Each row is a point on a landscape with many valleys, with its height.
A ball rolls from a point to the lowest of its 2 nearest points, and stops where none of them is lower. Distance is the straight distance between rows; heights are no part of it.
<125> (h 595): [ 18  12 -14 -20   1 -23 -14  -1  -6  -7   5 -24  18 -39   6 -23  -4 -19
   3   5   5  -9  18 -17  -5]
<56> (h 417): [ 15   5 -19 -18   3 -15 -19   1  -8  16   2   0  16 -28  -5  -8  -8   6
   3 -14  16  -2  14   9  -1]
<264> (h 618): [ -6  12  17 -17   2  29   5   0  -9 -18  33   8 -24  34 -25 -10  -7   4
  -9  -8 -10 -19  -4 -26  11]
<688> (h 225): [ 13 -22   7  -8   1  22   3  14 -31   1  19   8  -9  16  11   4   3  14
  19 -15  -7 -18 -22 -14  -4]
<819> (h 516): [ 13   2 -19   3  -6 -30 -10  -5  19  16  -1  -3   8 -31   3 -11  -7   2
  -6   6   5   9  27  27 -13]
<664> (h 553): [ 11  13 -18  -8  -1 -34 -14  -2  14   8   0 -22  12 -37  -3 -17 -10 -14
  -5  11  11   8  27   5  -6]
<459> (h 148): [ 13 -22  18   3  -4  30  25   5 -16  -4  12  15  -3  11  20  12  12   9
  17 -26  -1 -15 -24  -5   3]
<702> (h 430): [ 18   8 -12  15 -14  -7   8  -2  12 -25 -13   4   6 -16  24  -7   1   5
   0  -2  -9  -5   9  21  22]
<505> (h 382): [  0  -2   3 -26  17   1 -22  10 -36  14  12 -14  10  -2 -14  -4  -8   0
   7   1   4 -13  -9 -26 -18]
<433> (h 485): [ 11   8 -10   7 -12 -22  11  -3  20 -25 -10 -15  -1 -35  20  -6  -4 -19
  -1  12 -10  -7  18  21  10]
<518> (h 529): [ -1  22  -1   1   1  14 -20   3 -10 -14  22 -17 -17  47  -9 -25 -10   4
  -7  18 -10  -6   7 -37   1]
<336> (h 289): [ -6   4  10   6 -14  -9   5   1  -8  -5  -3  15  -2 -17  -9  15  -9  11
   4 -10 -10   0   1  18  16]
<476> (h 363): [-22  19  10   1  -4  -9   4  -7   6   0  -7   6  -2  -8 -26  19  -8   4
 -10  -3   0  12   9  10  23]
<282> (h 688): [  5  17  -2 -12  -7  -3   9  -5  -2 -30  -6  -2   8 -28  -1   9  -5 -13
   0 -13  -2  -7   6  -4  32]
<512> (h 594): [  6  12  -9  18  -7   9   8   1  17 -39  -6 -20 -12  31  22 -17   1 -13
  -1  18 -10  -3   2 -19  16]
<251> (h 520): [ 34   1 -33 -10   2  -4 -15  -5   7   5 -10  -1  18 -12  23 -23  14  -1
   3 -12  11  -2  13   6  -4]
<557> (h 498): [ 31  -8 -27 -18  -8 -14 -11   0   0   5  17   6  17 -46  16 -13  -5   4
   7 -20   6 -12  20  11  -6]
<236> (h 331): [ -1 -30  10   4  -5  -6  22  -1   5  -4  -7   5   0 -22  19   9   8 -21
  11  -4   2   6  -5  10 -25]
<315> (h 566): [ 18  -2  -6  -6 -16 -29   1   5   0  -2  16  -1   6 -53   7  -4 -19   1
   7  -8  -3  -7  20  20   1]
<131> (h 607): [  9   6 -14  -1   0   3 -16   0  -8  18  -5  25   9   4  -4   1   2  38
  -5 -15  -4  -6   0  22  13]
<487> (h 555): [-10  24   2  -4  -4   5  11  -8  12 -42  -4 -19  -1   6  -1  -4  -4 -25
 -10   6  -8  -6   9 -31  33]
<556> (h 424): [  2 -21   7  21 -11 -15  18  -4  12  -1  -8  17   1 -27  16   5   1  -5
   4   0  -9   5   5  33 -14]
<58> (h 314): [-21  35  10  -2  -5 -22  -4   4   5  -4  -4 -12  -3 -12 -30   5 -23  -1
  -8   8   8  11  12   1  32]
<53> (h 361): [  8 -21  14  22  -5  21  24 -11  21  24 -17  25  15  13  28   6  27  23
  -2 -12   4   2 -25  17  -2]
<212> (h 576): [ -6  -4   4 -13  12  23   7  -5  -1   1   7   9  -8  20 -13  10  11   2
  -2 -12   2  -5 -15 -15   6]
<349> (h 491): [ -9   5  19  -5   3   9  -8   7 -27 -13  21 -15 -13  29  -7  -8  -6  -5
   4  11 -17 -14  -5 -42  -7]
<560> (h 481): [ 21  -8 -16   3  -2  -1   7  -8  10   2 -12  15  19 -22  25  -6  18   4
   1 -16   8   1   0  20   0]
<661> (h 629): [ 13 -11  -5   6  -5 -21 -21  17 -18  16  12  -4  -7  -6   3 -12 -15  17
  12   6  -3  -2   7  17 -24]
<127> (h 420): [-38  -5   3  13   8   3  -3  -3  19  15 -11   2  -8  21 -21  20  12 -24
  -8  24   9  21  -5   1 -11]
<361> (h 554): [ -1  29  -9   4  -1  14 -14  -1   8 -15  14  -8 -19  38 -16 -19 -17  18
 -17   8  -4  -1  14 -11  21]
<731> (h 580): [ 13   1  -3  10  -7  -5   8   2   7 -22  -7 -18  -5   3  25 -11   9 -22
   9  15  -7   1   5  -7  -3]
<48> (h 205): [-15  18   9 -12   4 -23 -12   6 -12  10   0 -15   6 -17 -23   4 -19  -5
   2   6   9  10   8  -5   5]
<788> (h 596): [-10   2  10 -17  15  36  13  -8   8  -1  22   8 -19  41 -23  -4  11  -2
 -14  -8   2 -12 -14 -23  -2]
<308> (h 444): [ -4   0 -16 -14  23   6 -12  -6   0  12 -11 -15  13   6  -3  -4  18 -18
  -4   9  18  11  -6 -14 -15]
<617> (h 102): [  7   4  11  10 -16  -1  -8  18 -24 -24  19  -8 -19  12   3  -6 -24  12
  13   2 -19 -13   4 -10  12]
<392> (h 672): [ -4 -10  -7  -6  15  -8 -21   9 -14  31   1  -2  -1   2 -12   2  -8  13
   2   7   5   5  -5  16 -29]
<817> (h 521): [  2  -2  -3   0   4   2  10  -9  10  -5 -17   4   7  -4   6   7  19 -10
  -1  -3   6  11  -2   7   3]
<99> (h 394): [ 17  10  -6  19 -16   9  15 -12  21 -15 -18  26  15  -3  29  -8  13  22
  -9 -12 -12  -7  -2  18  39]
<134> (h 179): [  9  -5   6  15  -8   9   0  11 -15 -22  13 -12 -22  30  17 -11  -6   2
  14   8 -17  -8  -5 -15  -4]
<533> (h 522): [ -2  19  -6 -19   8  20   6 -17   7 -22  -3  -8   5   4  -7  -3  13 -18
  -9 -12   7   1   0 -29  30]
<743> (h 642): [  8  16  -3 -11  -6 -13  -5   5 -11 -22   1 -18   6 -19  -1  -6  -8 -12
   4   2  -5  -4  10 -12  15]
<63> (h 313): [-21 -21  14   2   8   5   0   7  -9   8   1 -13 -10  24  -3   5   8 -22
  11  20   1   7 -13 -23 -32]
<262> (h 588): [ 13  -6  -1   7  -8 -29 -13  15  -8   0  10 -19  -9 -15   7 -16 -15  -6
  10  19  -9   0  15   6 -25]
<763> (h 639): [  1  17  -1 -13  -1  23  -6   1  -9  -8  23  14 -13  22 -21  -1 -11  25
 -10 -19  -8 -18   0  -8  28]
<330> (h 622): [ -3  -5  -1  10  -4   5  -5  -7   4  25 -17  38  14  -5   2   8  11  37
 -11  -8 -10   4 -13  30   7]
<629> (h 488): [-24   8  -2  13   2 -17 -14   2  13  13 -10 -10  -2   5 -19   8  -1 -14
  -6  28  10  26  11  12 -11]
<231> (h 445): [ -7  -1   9 -14  18   9 -18   5 -32   9  13 -19  -2  24 -10  -8   2  -6
   5  15  -5 -10 -11 -42 -24]
<108> (h 614): [ 13   7   0   6 -26 -27   7  13  -1 -20   7  -3  -4 -36  10   2 -25   3
  10   0 -13 -12  15  22  15]
<219> (h 587): [  2  28  -9   4  -4  -7 -17   0   3   7  -6   6   2   7 -16  -1 -12  32
 -12  -7   0   4  12  16  29]
<89> (h 478): [ 14 -16 -15  15  -6 -22   6  -7  26   7  -1   6   4 -37  21  -6   3  -5
  -1   6  -1   9  17  29 -20]
<204> (h 168): [ -6 -13  13  20  -4   3   8   9  -6  -8   4 -14 -21  35  15  -5   3 -19
  12  24 -11   5  -8 -20 -20]
<480> (h 277): [-18 -18  27   2   0  29  38  -9  15   2   3   3 -10  36  -3  19  20 -22
   2 -10  11   0 -19 -22  -7]
<646> (h 484): [  1  15 -17 -26  19  10  -8 -11  -1   2 -10  -5  15  -2 -11   3  12 -10
  -6 -12  16   5  -4 -17  14]
<157> (h 537): [ 11  -6  -1   7 -12 -23   5   3   7 -16   1 -17  -5 -25  13  -9  -9 -22
   7  14 -11  -3  13   5 -11]
<635> (h 577): [  1  19  -2   9 -13   7   4   0   8 -41   2 -12 -12  15   5  -9 -16   0
  -3   5 -15  -7  11 -14  32]
<149> (h 399): [-10 -17   1 -13  23   4  -9   5 -13  18  -5 -15   5   9  -3   0  11 -17
   2  16  12   7 -14 -21 -37]
<468> (h 320): [  0  11 -10 -20  16 -15 -26   7 -14  24   1 -18  15 -17 -19  -9 -16  -3
  -1   4  16   6   9  -4 -13]
<606> (h 549): [-18  -6  14   8   0  15  20 -12  12  -5  -8  13  -5   8  -2  18  15  -9
  -3  -7   0   9  -7  -1   9]
<412> (h 711): [-18 -12   3 -10  12 -11  -9   5  -7  29  -5   5   7 -26 -20  19 -14  10
  -7  -3  14  12  -1  20 -27]
<625> (h 329): [  7 -23   2  23   2   4  12  -1  13  17 -15  13   2  10  25   0  23   7
   5   2   5  11 -12  20 -22]
<144> (h 636): [-10 -21   0   3   9   8   7 -11   8  28 -23  32  16 -12   4  15  17  17
 -12 -10   6   8 -14  26 -14]
<208> (h 345): [-32 -16  17   7  10  20  14  -3  16  13   2   8 -17  40 -18  18  15 -14
  -6  10   5   7 -19 -10 -15]
<440> (h 571): [  0  30  -9  12 -11  -9 -11   3   8 -14  -1  -7  -7  15 -11 -14 -24  26
 -12   8  -3   2  17   8  33]
<510> (h 701): [ -7  -4 -15 -14  24   8 -20   0  -6  29  -6   2   3  18 -20   8   5  13
  -8  -1   9   2 -15   4 -13]
<79> (h 378): [ 11  -5  15  27 -14  15  22 -11  19   3 -17  38  14   2  29   1  21  24
  -6 -10 -13   0 -17  19  24]
<148> (h 722): [ -7  21 -19 -17  22   8 -24  -5  -2  26   5   3  -1  25 -32   4  -6  20
 -15  -5   8  -2  -4  -2  11]
<448> (h 744): [-30 -17  18 -11  10  -1   4   0 -14  14  -4  12  -1 -19 -22  33 -13  -4
   0 -10   2   6 -11   8 -16]
<82> (h 216): [  0 -26  31   6  -4  29  45  -8   3   0   1  11   1  16  13  20  16  -5
  10 -25   8  -7 -26  -9   0]
<653> (h 305): [  7 -11   4 -13   6   6 -12  10 -30   4  10  -2  -2   3  -3   4  -4   6
  13  -8  -4 -11 -10 -12  -8]
<628> (h 204): [-18 -29   7  11   7  -2  16  -1  14  13 -15   5   2  -6  11  14  14 -20
   3   8  15  18  -7  10 -36]
<199> (h 284): [-18 -23  10  23   1   8  21  -7  26  18 -24  12   5  15  11  15  26 -10
  -3   8  11  21 -13  15 -18]
<55> (h 194): [ 10   4   6   0 -16  -4  -5  15 -25 -12  15   5  -5 -11  -4   6 -19  20
  15 -12 -10 -11   3   8  18]

Where does a ball stop that starts at each point below?
<512> | <204>
<661> | <628>
<131> | <459>
<731> | <628>
<148> | <459>
<108> | <628>
<743> | <628>
<264> | <560>

Call two points neighbours if one is among the 2 nearest of the other. Go from one point of each pair to the other, from neighbour to neighbour, staying as low as possible. Name the highest point that can't be avoided.
<628> and <459> | <512>
<617> and <204> | <134>
<459> and <48> | <629>
<204> and <48> | <476>
